Points, in no order, along strands that fork, close into loops and pass close to each other.
In the rows, zero is written as 128.
Two points are linked if the straight distance between their rows is under 82. Some points are linked to none.
K_529: [149 171  85  91  81  94 143  95 127 100 120 156 106 189 127 132 153 136
 143 118  80  67]
K_922: [ 98 134 118 113 113 150 152  99 168 119 126 160 134 135 138 122 157 139
  84 128 153 161]
K_598: [ 97 123 121 132 142  79 122  76 108  82 128 152 131 163  88 132 133 142
 116 151 123 121]
K_719: [109 135 155 161 136 175 122 176 121 157 151  43 172  83 177  94 102 141
 141 106 121 127]
K_765: [ 87 144 150 190 146 134 133 124 126 139 145  62 186 117 115 135 105 155
  88 121 139 143]
K_271: [161 142  96 128 109 107 136 114 101 113 134 129 123 153 161 128 122 122
 131 139 115  72]
K_779: [ 88 133 132 164 125 131  99 140  86 152 144  51 142 111 163 135  90 123
 159 141 126 121]
K_402: [141 136 107 123 140  96 133 113 110 120 139 150 107 156 145 131 134 123
 133 163 118  94]
K_944: [ 88 172 134  91  66 185 145  87 154 118 142 110 143 124 140  82 161 180
 118  48  94 139]
K_985: [ 96 126 140 145 182 143 118 135 175 129 122 158 163  86  66 164 134 128
  86 113 166 219]
K_748: [126 138 153 128 169 151 148 118 183 143 143 166 149  96  99 132 166 145
  82 110 134 182]
K_177: [201 103 149 123 172 142 187 152 182 149 152 187 139 128 142 103 164 144
 101 139 126 128]
K_606: [125 124 115 144 119  74 150  89 110  65  96 148 152 158  63 139  97 133
  81 111 170 117]
K_615: [213 120 126  85 168 107 109 134  71 118 144 161  65 132 122 130 122 110
 175 135  95  90]
K_827: [107 145 111  69  87 142 136  83 155 111 115 184  95 168 118 124 178 141
 117 108 114 146]
K_690: [ 80 101 141 157 118  99 104 134  79 149 109  68 129  97 106 156  82  84
 190 154 138 138]
K_945: [ 88 115 127 131 145 131  98 108 133 104 119 140 120 125 106 150 133 123
 115 142 152 161]
K_733: [ 91 131 131 135 149 102  67 103  70 118 143  96 101 130 111 146 120 134
 158 145 111 133]
K_25: [190 124 139 154 122 122 180 153 149 133 171 118 176 136 168  61 144 159
 109 114  94  72]
K_599: [193 123 108  83 145 114  98 123  77 106 118 164  60 152 108 160 114 110
 172 135 105  94]
K_531: [126 113 133 141 147 115 109 142 112 149 117 118 108 107 135 139 110  95
 153 163 147 133]
K_794: [143 129 136 145 157 108 198 121 189 139 137 184 150 146 136  93 152 149
  88 149 119 119]
K_465: [169  96 151 154 102 135 150 185 113 172 114  77 153  97  98 123  94  96
 155 117 149 101]
K_168: [ 84 110 147 128 154 155 109 137 179 140 115 134 144  77  88 158 127 112
 108 130 170 200]
K_638: [130 134 139 106 166 136 109 126 113 147 145 151  88 119 156 128 158 138
 142 160  97 152]
K_336: [ 59 116 107 106 132 121  50 127 104 124 119 110  80 131 130 174 118 103
 168 159 141 159]
K_769: [105 152 144 157 103 143 182 132 153 133 141 100 188 131 136 105 122 165
  62  84 151 132]
K_780: [172 130 108 123  88 122 145 104  97 106 122 118 131 159 117 119 116 131
 112 109 140  74]
K_564: [ 55 126 133 122 153 141  81  96 142 119 137 125 122 103 115 151 149 141
 112 143 145 183]
K_196: [ 80 151 110 115 143  79 110  65 147 100 133 169  87 182 104 117 181 148
 143 139  64 119]
K_654: [170 163  66 114  86 120 155 148 131 119 141 135 141 168 207 119 127 121
 140 137 101  54]
K_589: [111 128 121  92 114 101 166  87 159  80  91 211 117 164  93 122 145 138
  91 104 154 147]
K_113: [171  85 153 132 133 141 115 139 120 136  94 139 119 113  51 142 109 125
 132 104 152 136]
K_211: [115 117  98 100 157 106  84 114 114  85 108 183  73 160 117 172 135 107
 145 164 133 133]
K_185: [ 57 145 127 140 152  83 129  67 162 112 143 157 127 156 116 114 165 156
 115 157  99 147]
K_698: [134 123 123 148  75 151 147 136 120 125 100  87 164 132 117 132  95 127
  94 101 188 111]
K_655: [147 125 137 167 123 149 154 172 143 148 149  78 186 117 164 106 104 136
  99 122 152 102]
K_308: [ 96 159 142 134  96 160 184 114 165 136 142 109 177 125 137  95 146 168
  79  77 136 149]
K_539: [ 46 128 122  94 141 138  88  85 155  98 138 153 107 124  94 137 173 148
 106 133 144 193]
K_982: [120 145 131 152 131 170 132 179 130 145 151  68 164  93 223  81  96 132
 141 133 125 118]
K_635: [162 134 141 151 128 125 174 123 144 133 140 126 171 141 109 102 130 162
  77 100 125 117]
K_39: [ 92 153 102 123  78 121 118  90 104 107 133  96 137 167 141 126 137 147
 115 125 122 105]
K_285: [169 120 114  90 113 172 127 189 138 166 128 147  98 110 213 120 129  89
 155 147 143 126]
K_953: [194  95 134 112 137 156 164 150 160 117 104 190 117 129 102 126 134 118
  95 123 168 123]
K_617: [ 79 167 137 137 110 169 166 107 170 130 157  98 179 119 162  86 152 168
  99  87 109 144]
K_295: [166  89 179 168 141 127 114 161  94 170 128  74 140  85  55 137  99 135
 171 104 104 131]
K_81: [127  92 152 150 135 158 141 175 169 188 118 124 149  67  94 144 118  96
 151 128 162 172]
K_384: [ 86 137 138 176 139 127 103 113  93 134 143  72 149 117 149 134 115 135
 127 147 128 128]
K_197: [112 147 108 144 139  77 103  87  74  99 146  94 137 157 121 145 114 130
 141 156 122  92]
K_452: [ 69 130 153 133 112 191  99 133 138 150 128  73 139  76  97 147 123 122
 132 102 144 170]
K_980: [ 98 159 114 112  89  62 153  60 139  84 107 151 111 188  90 110 146 143
 122 103 109  99]
K_489: [160 126 117 113 112 105 165  87 136 103 122 169 116 175 100 108 146 146
 112 120 106  92]
K_758: [170 112 118  96 112 177 128 161 144 151 116 158 104 110 174 130 142 101
 137 143 150 121]
K_587: [141 120 114 136 150  96 130 113 108 106 122 152 116 141 131 145 114 105
 126 169 149 104]
K_8: [104 134 156 129 176 160 119 133 145 167 163 119 127  73 170 119 156 132
 127 145 124 168]
K_676: [120 173  88  91 127 110 111 129 114 126 158 159  84 168 193 146 155 143
 163 144  54 117]
K_339: [177 114 135 109 119 171 176 153 176 135 104 173 140 117 106 125 137 122
  81 105 184 143]
K_634: [134 121 108  90 125  97 164  89 157  84 100 215 100 174  98 129 156 124
 105 136 136 120]
K_463: [ 92 117 137 122 107 132 106 105 120 100  90 125 128 125  68 151 108 137
  96  92 182 169]
K_519: [185 101 177 105 180 116 113 165  99 169 128 139  71  86 124 109 122 108
 173 138  91 150]
K_390: [123 120 139 123 110 196 119 170 132 166 124  81 131  79 176 118 118 107
 163 121 132 140]
K_778: [105 106 184 153 151 151 118 169 102 187 142  57 143  62 129 119 106 115
 169 127 106 166]
K_891: [170 130 166 145 164 172 134 160 162 173 162 115 169  86  99 117 150 152
  97  89 120 160]
K_267: [107 148  93  61  54 150 143  98 150 102  99 174 102 177 141 132 166 136
 107  99 139 129]
K_662: [117 126  90 116 101 118 131 121 137 100  92 160 128 154 127 156 111 100
 105 151 180 116]
K_249: [112 133 114 146 147  63 118  77  90  80 137 122 133 158  90 147 122 130
 125 148 130 100]
K_460: [136 121 106 153 114  88 121 114  82  96 105  91 138 124  78 165  81  86
 142 143 174  97]
K_918: [136 112 187 171 173 142 123 169 128 187 145  81 147  73 117 122 115 119
 151 128 110 162]
K_972: [152 103 108 144  86 114 136 137 103 126  94 102 133 126  95 153  83  75
 141 138 187  83]
K_248: [128 121 120 159 166  73 160 102 144  99 121 170 153 151 104 134 122 126
  94 164 146 123]
K_514: [123  91 141 182 140 104 139 162 142 155  94 110 174 105  61 165  83  88
 148 143 163 147]
K_660: [152 145 155 148 145 175 154 148 164 160 166 105 181 105 107 104 150 171
  75  68 116 156]
K_245: [ 79 175 106  88  65 194 127  98 148 107 133  97 148 137 166  90 151 175
 130  56  88 126]
K_68: [ 77 140 126 156 142 119 100  96 104 124 162 105 130 138 160 128 136 151
 133 154 108 133]
K_925: [151 118 129 137 120 138 101 117  85 125 119 103 115 119 120 136 119 126
 144 122 119 101]
K_990: [102 162 147  76  75 140 173  75 168 116 115 158 117 129 115  81 176 162
 115  40 114 147]
K_297: [178 127 122 128 139 117 174 134 158 141 149 170 134 147 179  89 163 136
 123 149 101  90]
K_527: [103 111 115  91 173  90  57 129  98 104 123 154  57 145 121 175 128 109
 173 167 117 151]
K_846: [129 159  91  82  86 104 123  91 133 102 117 181  81 195 120 132 156 139
 140 116  78  93]
K_250: [142 161 115 100 130 101  93  82  79 106 153 140  84 173 129 137 160 162
 165 114  39  92]
K_337: [140 120 134 100  92 185 164 144 168 135 104 146 150 104 122 130 128 125
  75  83 194 156]
K_352: [141 123  94  99 122 117 110 144 106 121 104 162  85 148 149 170 117  87
 159 167 146 105]
K_825: [ 81 143 113 113  87  71 144  63 113  72 101 154 124 184  73 126 137 147
 111  94 132 119]
K_438: [122 136  68  79 115  96 128 115 147  77 110 211  85 197 136 167 147  99
 135 167 131 107]
K_144: [134 145  94 144 118  74  93 100  66  95 123  74 128 134 104 177  82  87
 168 150 152  91]
K_623: [ 87 143 116 134  78 187 106 146 116 136 119  60 146 116 176 135 107 119
 140 111 148 118]
K_485: [138 109 158 140 127 168 129 164 127 163 126  94 141  84 142 117 126 114
 137 130 138 138]
K_486: [179 123 154 161 165 128 146 145 133 151 158 119 159 126 105 108 137 165
  87 111 115 122]
K_29: [ 96 131 140 159 181  68  81 105  72 117 141  98 110 120 115 147 109 126
 145 166 114 137]
K_461: [ 55 137  88  97 122 123  49 112 116  99 125 130  88 153 128 180 147 128
 144 142 136 156]
K_369: [ 77 166 145  93  68 149 160  79 150 113 123 129 133 137 122  88 168 180
 101  44 115 149]
K_738: [122 145 132 106 161 140 114 141 124 155 148 143  91 111 204 118 145 124
 143 167  99 152]
K_934: [182 119 149 189 151 117 154 187 134 150 163  79 189 118 144  99 113 137
 100 119 126  92]
K_131: [122 112 114 136  88 136 120 144 112 140 100 102 119 122 134 158  90  73
 157 150 170 108]
K_205: [189 106 171 124 186 137 130 158 119 168 140 133 101  93 135 101 143 136
 142 136  98 138]
K_139: [176 102 146 116 133 176 155 167 171 160 116 150 145  91  93 130 135 115
  94 109 166 157]
K_799: [ 76 136 163 170 152 144 114 115 137 146 152  93 163 104 112 139 128 151
  96 124 136 167]
K_454: [ 65 127 131  95 127  79 158  86 174  67  91 207 125 156  82 118 161 144
 100 102 148 181]
K_235: [128  98 144 150 171 119 115 118 138 112 115 150 127 122  80 147 119 127
 116 145 151 153]
K_65: [ 48 137 133 130 127  66 169  85 173  88 106 171 140 159  90 115 148 152
  88 120 143 160]
K_700: [212 106 156 116 164 161 157 173 158 165 154 156 131 107 159  89 156 134
 117 133 120 120]
K_727: [152 113 119 133 121  92 157  99 119  76 100 162 135 157  84 135 112 126
  97 128 160 103]
K_830: [168 126 145 141 173 130 191 145 196 159 150 184 155 121 136 106 162 142
  84 138 129 141]
K_2: [100 183  83 116  79  93 117  93 121 115 152 116 115 182 160 128 150 156
 161 118  47  88]
K_374: [ 98 184  89 100  97  72  86  95 102 109 163 125  85 193 148 166 146 156
 171 126  49  88]
K_445: [155 107 152 134 141 136 124 158 114 156 116 118 108  99 145 127 121 104
 148 148 134 133]
K_502: [102 123 115 145  89 142 126 119 119 111 110 110 148 140 123 138 102 122
  95 120 177 121]
K_176: [162 130 140 105 111 177 129 120 125 132 151 128 123 125 156  91 165 173
 135  94  80 111]
K_488: [183 119 135 100 143 156 126 183 126 165 141 132  99 104 213  98 132 105
 154 141 114 128]
K_472: [116 165  98 111  69 196 124 124 135 109 147  86 159 142 183  88 123 178
 139  74  96 108]
K_607: [108 130 112 153  85 162 115 148 107 138 113  67 148 120 179 133  91 107
 133 136 154 103]
K_752: [110 120 120 136 158  67 147  80 137  80 116 187 131 162  83 127 137 139
 103 150 122 125]
K_747: [160 123 132 109  85 182 121 129 117 124 121 113 126 123 132 114 136 146
 120  94 134 118]
K_331: [164 141  99  94  94 180 155 148 163 137 141 151 132 134 206  81 154 145
 128 111 101 104]
K_226: [118 102 129 127  83 186 130 157 149 151  88  99 141  98 122 141 106  84
 130 123 186 138]
K_790: [140 136 114 107  97 178 106 173 115 155 129  98 114 109 202 125 119 116
 163 116 117 116]
K_263: [147  85 153 144 188 101 130 164 135 134  94 171 105 100  96 146 103  85
 157 174 141 149]
K_854: [123 148 130 169 106 159 167 152 142 133 140  76 199 133 149 101 108 150
  75 102 150 107]
K_259: [169 108 130 121 113 127  91 116  73 119 112 107  93 128  86 150 107 117
 162 121 122  96]
K_506: [ 64 151 124  95 127  70 119  63 167  88 112 182  92 179  85 111 173 145
 121 117  90 136]
K_706: [129 125 153 139 196 144 131 130 180 146 139 164 155  84  81 144 147 135
  94 121 135 202]
K_13: [ 69 138 109 132  88 143 104  95 107 109 130  94 135 153 133 143 127 137
 108 122 149 126]
K_66: [154 146 139  97 111 201 160 131 190 136 165 126 163  90 157  61 171 180
 111  68  91 131]
K_955: [ 75 111 125 134 143  86 121  99 138  66  96 160 133 151  73 141 120 144
  88 131 164 162]
K_203: [ 60 110 101  89 132  92 118  87 162  53 102 203 107 162  92 138 155 132
  95 131 150 176]
K_967: [131 151 103  80  87 135 113  97 144 117 128 163  85 171 134 129 177 160
 149 100  58 117]
K_724: [100 122  85  84 130 119 102 110 144  89 112 188  84 177 122 161 148 115
 124 161 146 138]
K_864: [ 92 114 145 122  93 194 104 135 142 144 107  91 134  82 105 148 114 110
 121 103 171 161]
K_739: [191  65 173 138 159 141 139 179 139 171 108 139 120  90  62 135 117 106
 159 119 129 155]
K_576: [146 115 129 179 127  92 132 135 111 112 112  93 166 122  72 151  81  99
 112 135 168 100]
K_581: [132 140 110 150  92 178 141 165 133 127 152  77 186 117 213  75 102 143
 129 114 131  95]
K_869: [189  85 167 138 160 149 126 156 133 153 103 142 122  96  55 137 126 129
 132 111 137 148]
K_322: [110 155 105 149 138  72  91 105  57 108 141  71 129 131 128 160  92  99
 159 163 139  92]
K_626: [123 157 140  85 167 140  96 154 114 166 161 129  77  91 215 107 139 119
 157 150  70 185]
K_948: [169  92 164 167 141 115 138 190 113 185 139  72 149  85 112 119  96 107
 155 131 132 110]
K_621: [142 114 133 137  68 163 126 140 109 130 102  77 141 118  99 137  89 111
 127 102 172 104]
K_476: [128  99 166 141 142 139  91 139  87 160 125  87 108  78  98 139 114 124
 187 123 105 153]
K_791: [160 122 122 123 111 135 145  97 116 106 122 142 115 151 116 122 139 150
 109 115 131 102]
K_43: [ 97 120 148 196 177  66  97 121  83 133 137  84 146 102  90 153  93 114
 149 160 122 134]
K_561: [183 120 146 171 131 135 172 175 146 140 177 101 200 129 159  71 135 163
  95 106 115  94]
K_115: [118 108 118 192 184  59 138 134 136  91 106 145 164 130  78 162  91 100
 103 175 166 133]
K_78: [ 82 173 119  95 151 148 116 112 156 145 167 149 105 120 204 108 189 154
 158 139  65 158]
K_146: [154  95 143 130 118 132 113 122 110 103  90 145 116 128  53 152 103 120
 114 107 163 133]
K_3: [ 99 172  76  78  76 181 131 138 168 132 142 160 114 154 214 133 162 134
 146 125 100 134]
K_59: [145 103 138 187 137  93 148 155 126 147 109  93 169 113  63 157  76 100
 121 130 166 121]
K_110: [181 125 108  97 141 105 125  97  89  85 119 173  80 160  94 157 124 120
 152 139 112  86]
K_464: [ 66 111 104 104 129 101  99  93 137  62  97 167 109 157  87 150 141 137
 104 135 161 165]
K_305: [146 141  79 107  75 156 137 137 129 121 116 137 131 156 185 134 125 122
 118 133 146  92]
K_47: [ 82 119 100 143 169  70 111 120 128  94 118 171 124 152 149 159 115  90
 128 198 158 132]
K_314: [117  77 148 161 142 127 149 174 153 157  82 140 159  92  62 167  90  76
 154 150 166 167]
K_123: [141 124 135 156 120  96 157 119 113 105 103 130 171 145  62 142  95 143
  75  92 176 128]
K_410: [148 142 138 176 122  99 175 121 121 122 153  91 190 143 111  99 120 166
  74 105 131  87]
K_358: [115 149 129 114 122 117  84  70  86 110 147 127  86 161 114 127 168 181
 149 109  48 116]
K_284: [123 141 122 130 118 154 146 118 143 138 145 134 142 132 170 104 150 145
 117 131 112 121]
K_595: [130 108 164 195 189 110 119 166 128 168 131 112 159  98  65 147 106 126
 134 142 131 165]
K_342: [188 135 128  93 138 144 122 206 115 163 152 112 108 104 237  73 114 116
 161 132  92 129]
K_233: [171 103 118 116 128 119 132 116 123  82  91 171 106 147  72 149 106 115
 114 129 162 112]
K_7: [ 93 146 101  91 142  77  95  84 120  95 142 165  77 190 112 147 170 146
 161 144  62 117]
K_257: [170 144  87 104  93 155 167 160 168 137 133 161 140 156 220  81 156 131
 138 134  96  79]
K_130: [138 133 136  86  86 171 173 108 162 128 109 160 139 114 121 113 153 145
  76  67 170 157]
K_191: [200 114 112  92 118 135  94 128  76 116 107 134  71 142  99 161 116 111
 173 120 119  94]
K_152: [186  98 121  98 115 167 144 147 145 129 104 173 107 124 127 131 128 103
 115 130 160 115]
K_797: [133  92 181 155 132 118 104 151  77 174 130  74 131  86  76 134  97 115
 190 121 101 143]
K_536: [ 93 153  93 109  95 149  84 144  97 134 131 102 104 140 187 164 117 112
 153 140 120 122]
K_818: [102 123 116 157 124 114 162 121 157 122 119 137 169 140 140 131 117 118
  81 153 184 124]
K_526: [130 110 128 138 143  95 104 121 107 112 111 132 110 126 110 157 104  91
 146 171 152 113]
K_645: [180 127 136 112 152  84 167  87 126 106 136 178 106 164  86 107 150 146
 129 134  83  88]
K_363: [152 149 154 129 131 192 166 145 168 138 164 105 184 101 145  77 156 183
  95  70 101 143]
K_910: [200 127 137 104 139 114 111 178  72 158 145 100  97 102 181  90 109 113
 176 127  82 104]
K_835: [147  94 143 136  78 175 139 173 131 156 100  88 147 102  93 133 108 107
 144 104 164 118]
K_558: [111 140 144 182 192  58 142  99 118 129 173 122 147 134 134 122 128 147
 121 177 104 114]
K_149: [135 132 131 136 165 103 177 116 166 131 143 182 123 148 159 100 162 130
 111 174 104 112]
K_908: [110 133 146 202 140  99 125 127 121 138 131  80 183 136  77 141  94 142
  88 118 153 128]
K_672: [138 104 155 157 127 122 131 175  95 176 130  66 139  85 153 115  87  99
 172 143 122 117]
K_958: [134  88 155 144 172 125 112 140 144 117  98 167 115  98  72 159 117 106
 137 148 147 169]
K_567: [ 77 139 127 122 131 126  82  70 105 111 153 119  96 151 117 135 168 172
 139 123  76 139]
K_685: [126 172 120 127  82 113 175 103 191 130 115 147 125 172 156  69 168 137
 135 100  77  84]
K_742: [158 129 130 108 106 190 115 146 126 135 135 112 116 108 179  99 141 144
 146 107 112 122]
K_154: [124 161 112 150 122  63 101 132  50 138 136  51 120 117 148 154  76  86
 179 162 133 102]
K_693: [105 143 119 130 105 137 171 111 164 128 132 146 147 147 152 108 146 137
  97 128 135 121]
K_803: [122 151 100 140 117 145 150 154 138 144 148 121 156 134 232 101 129 124
 124 149 129 108]
K_903: [ 66 140 118  93 112 127 145  87 184 112 126 171 122 138 129 118 175 140
  92 134 138 170]
K_505: [133 124 130 117  99 159 112 113 105 129 124 116 114 139 120 131 127 140
 124 109 133 116]
K_961: [124 119 130 151 124  82 102 134  64 145 129  62 117 100 124 144  74  79
 186 154 122 105]
K_503: [106 120  96 149 119  96 159 115 151  97  95 160 148 156 131 145 102 100
  83 164 198 110]
K_23: [115 140 163 103 182 123  81 141 100 169 155 113  66  84 181 110 133 111
 161 164  81 188]
K_431: [188 140 105 102 145  82 153  89 108  87 146 176  92 171  94 127 141 122
 149 139  96  66]
K_857: [ 91 111 160 176 203 113 120 151 165 162 136 131 148  83 132 153 117 109
 121 175 149 190]
K_24: [198 105 161 155 157 123 139 153 108 149 147 107 144 115  90 112 120 143
 123 115 118  97]
K_162: [152 149 111 120 121 146 139 168 127 141 160 120 144 124 241  75 125 141
 146 132  97 103]
K_930: [157 166  81  99 124  78 129 166  91 135 149 139  92 158 215 165 108  87
 156 172 116  97]
K_187: [ 92 104 108 170 177  69 118 128 137  95 112 148 137 126 118 157  97  92
 127 195 161 138]
K_707: [120 160 138  73  79 127 156  78 163 117 107 181  95 165 112  94 177 158
 120  68  97 127]
K_665: [110 118  95 106  93 141  98 117 128 102  87 152 108 146 117 170 116  93
 128 138 180 130]
K_171: [151 115 166 146 152 179 134 159 162 175 140 104 149  73 117 128 135 136
 112 114 136 159]
K_865: [ 83 128 123 101 150 102  47 132  82 133 118 117  59 128 133 169 121 107
 184 156 115 165]
K_57: [ 91 108 114 110  81 141  96 108 118  93  73 136 120 132  82 163 114 104
 109 122 186 152]
K_754: [215 101 179 122 178 142 138 186 132 174 152 135 105  83 162  82 147 126
 145 135 101 133]
K_207: [ 88 108 152 152 142 160 126 151 171 173 122 113 156  74  90 155 119  98
 140 136 168 187]
K_335: [191 100 118  98 157 103 128 163 102 132 101 168  78 118 127 152  97  58
 176 167 144 115]
K_495: [185 116 101  92 133 115 122 164  97 140 117 156  71 137 159 155 109  75
 164 155 131  95]
K_166: [167 144 139 106  99 174 157 120 160 131 155 140 143 127 140  60 173 185
 125  78  80 120]
K_227: [125 131  97 153  91 140 141 152 113 138 118  84 155 123 188 121  95  96
 124 149 173  86]
K_687: [103 131 145 148 164 124 149  98 171 131 140 169 150 126 107 117 164 156
  85 132 125 171]
K_954: [144 117 126 180 175  79 150 122 131  99 121 142 159 138  92 149  97 111
  97 160 161 110]
K_559: [155 126  83  86 127 109 148 107 137  83 111 211  92 178 118 144 139 105
 127 144 134 101]
K_824: [ 75 143 148 156 167 129 125  99 153 129 152 130 154 116 102 137 151 164
  82 123 133 179]
K_321: [121 118 157 192 198  77 113 131 104 147 142  90 157 116  70 153  96 136
 128 141 121 143]
K_214: [173 148  64 104  64 141 156 146 128 119 126 130 135 167 191 125 124 118
 124 130 134  61]
K_49: [ 73 130 131 129 128  93 146  98 152  90 116 160 151 142  87 131 139 156
  79 115 162 168]
K_359: [ 86 154 130 129 132 130  96  89 105 129 162 109 116 141 160 122 151 165
 143 134  70 135]
K_18: [112 168  84 125  75 104 123  80 102 100 135 112 128 178 146 123 134 147
 131 118  92  77]
K_737: [135 130 135 153 137 115 118 153  88 157 134  68 130 103 183 118  89 101
 162 156 117 112]
K_398: [147 149 103 117  80 197 128 149 123 115 146  77 166 134 192  77 115 156
 135  91 120  91]
K_783: [ 94 136 141 146 100 202 110 152 121 140 137  44 165  95 170 111 103 136
 143  97 140 122]
K_346: [187 105 161 121 109 183 147 176 160 150 117 122 144  95  77 128 120 127
  97  90 164 144]
K_242: [128 128 143 143 151 154 141 132 154 147 152 134 139  99 162 116 149 137
 112 144 132 147]
K_64: [147 112 160 139 147 140  90 118  79 144 138  94 104 105 117 132 119 141
 147 125 110 128]
K_15: [ 85 109 122 153 104 119 108 141  96 149 100  78 125 116 123 161  86  72
 168 152 159 122]
K_100: [ 54 140 118  90 122 133 114  67 168 104 134 166 108 138 113 120 175 148
 107 126 120 175]
K_749: [129 132 110  72  69 168 160 104 155 103  89 184 117 144 127 125 148 134
  88  82 167 141]
K_986: [127 103 139 136 126 117 119 122 131  84  78 152 138 130  49 154  93 123
 100 100 178 158]
K_107: [173 112 159 148 122 147 145 160 135 149 105 118 160 112  63 127 108 132
  87  85 163 139]
K_167: [185 135 123 119 128 153 125 200 114 140 166  94 144 108 230  57 109 138
 158 118  98 101]
K_34: [148 115 174 183 202 110 133 179 144 195 143 103 160  89  98 128 114 119
 134 137 117 162]
K_618: [ 57 117  85  95 125 125  73 123 136  87 108 156  93 159 129 173 146 110
 129 159 158 164]
K_838: [105 126 123 121 105  70 129  70  94  58 106 137 140 169  57 146 109 147
  96  97 155 119]
K_88: [119 147  90  90  87 170 142 138 155 128 127 148 119 151 205 133 146 123
 126 133 133 113]
K_810: [149 131 138 186 128 104 158 136 124 137 131  87 199 137  88 129 100 147
  74 105 154 104]
K_439: [166  89 136 123 162 118 127 161 122 131  95 164  90 110 104 148 104  75
 159 170 154 124]
K_459: [104 145  93 148 104 127 149 135 128 136 130 103 160 143 205 131 109 107
 111 162 153  96]
K_931: [138 161 105  86 108 133 114 113 128 131 138 164  76 171 170 143 166 158
 162 122  58 113]
K_679: [185 109 171 165 159 140 119 162 114 166 142  90 148 102  59 121 120 150
 131  95 121 135]
K_499: [ 90 172  84  87  98 140 111 143 150 136 153 157  97 166 214 153 156 144
 158 141  70 129]
K_968: [ 56 132 148 125 169 159  72 110 142 147 163 110 115  82 132 142 155 133
 132 150 125 186]
K_575: [205 108 148 103 177 108 112 146  76 144 134 147  62 111 128 121 127 108
 168 141  92 116]
K_992: [173 138 122 135 125 112 170 143 148 139 160 130 151 142 190  67 157 146
 136 137  85  78]
K_807: [119 162  93  91 131  71  89  84  90  96 160 150  74 184 117 154 151 145
 165 150  57  93]
K_612: [110 125 152 112 187 126  77 122 111 150 146 136  70  99 151 133 145 125
 160 157  99 177]
K_629: [ 74 124 157 150 114 175  91 130 114 155 128  51 144  89 113 137 110 123
 153 113 132 150]
K_578: [163 120 145 147 113 125 154 134 113 121  98 130 154 135  56 138 103 145
  74  66 167 130]
K_53: [ 87 141 170 129 187 151  92 124 137 165 166 112 117  63 152 127 150 135
 144 143 107 188]
K_124: [175 148  92 114  92 120 175 144 155 130 145 139 145 158 213  74 141 135
 141 125  87  54]
K_468: [ 75 112 161 159 120 162 109 152 102 181 133  43 144  76 121 129 105 114
 178 124 119 159]
K_385: [139 113 182 130 170 108 127 169 100 191 136  95 103  67 144 109 107 102
 168 148  98 170]

A piece is all that can be reached along the links. How many separate loops has the piece of each point below (a circle has one, a figure eight two, a Y none), and how many tips (points with one link)?
K_154 => loops 1, tips 2
K_8 => loops 1, tips 1
K_233 => loops 1, tips 3
K_384 => loops 1, tips 2
K_124 => loops 3, tips 4
K_336 => loops 2, tips 0
K_738 => loops 1, tips 0

A fork is a point with three links, a tip a point with one. Leave the first point through the second and follow the links. Name the first fork or tip that comes.
K_679 / K_24 => K_81
K_794 / K_830 => K_599
K_305 / K_88 => K_529
K_922 / K_693 => K_564

Name the points in between on the shortest way along the links from the first point to the second, in order.
K_944 / K_337 => K_369, K_990, K_707, K_827, K_267, K_749, K_130
K_7 / K_621 => K_807, K_374, K_2, K_18, K_39, K_13, K_502, K_698
K_352 / K_903 => K_495, K_335, K_439, K_263, K_958, K_235, K_945, K_564, K_539, K_100
K_284 / K_945 => K_242, K_8, K_53, K_968, K_564
K_503 / K_749 => K_662, K_665, K_57, K_463, K_986, K_146, K_233, K_727, K_606, K_123, K_578, K_107, K_346, K_139, K_339, K_337, K_130
K_791 / K_810 => K_505, K_925, K_64, K_476, K_797, K_295, K_679, K_24, K_486, K_635, K_410
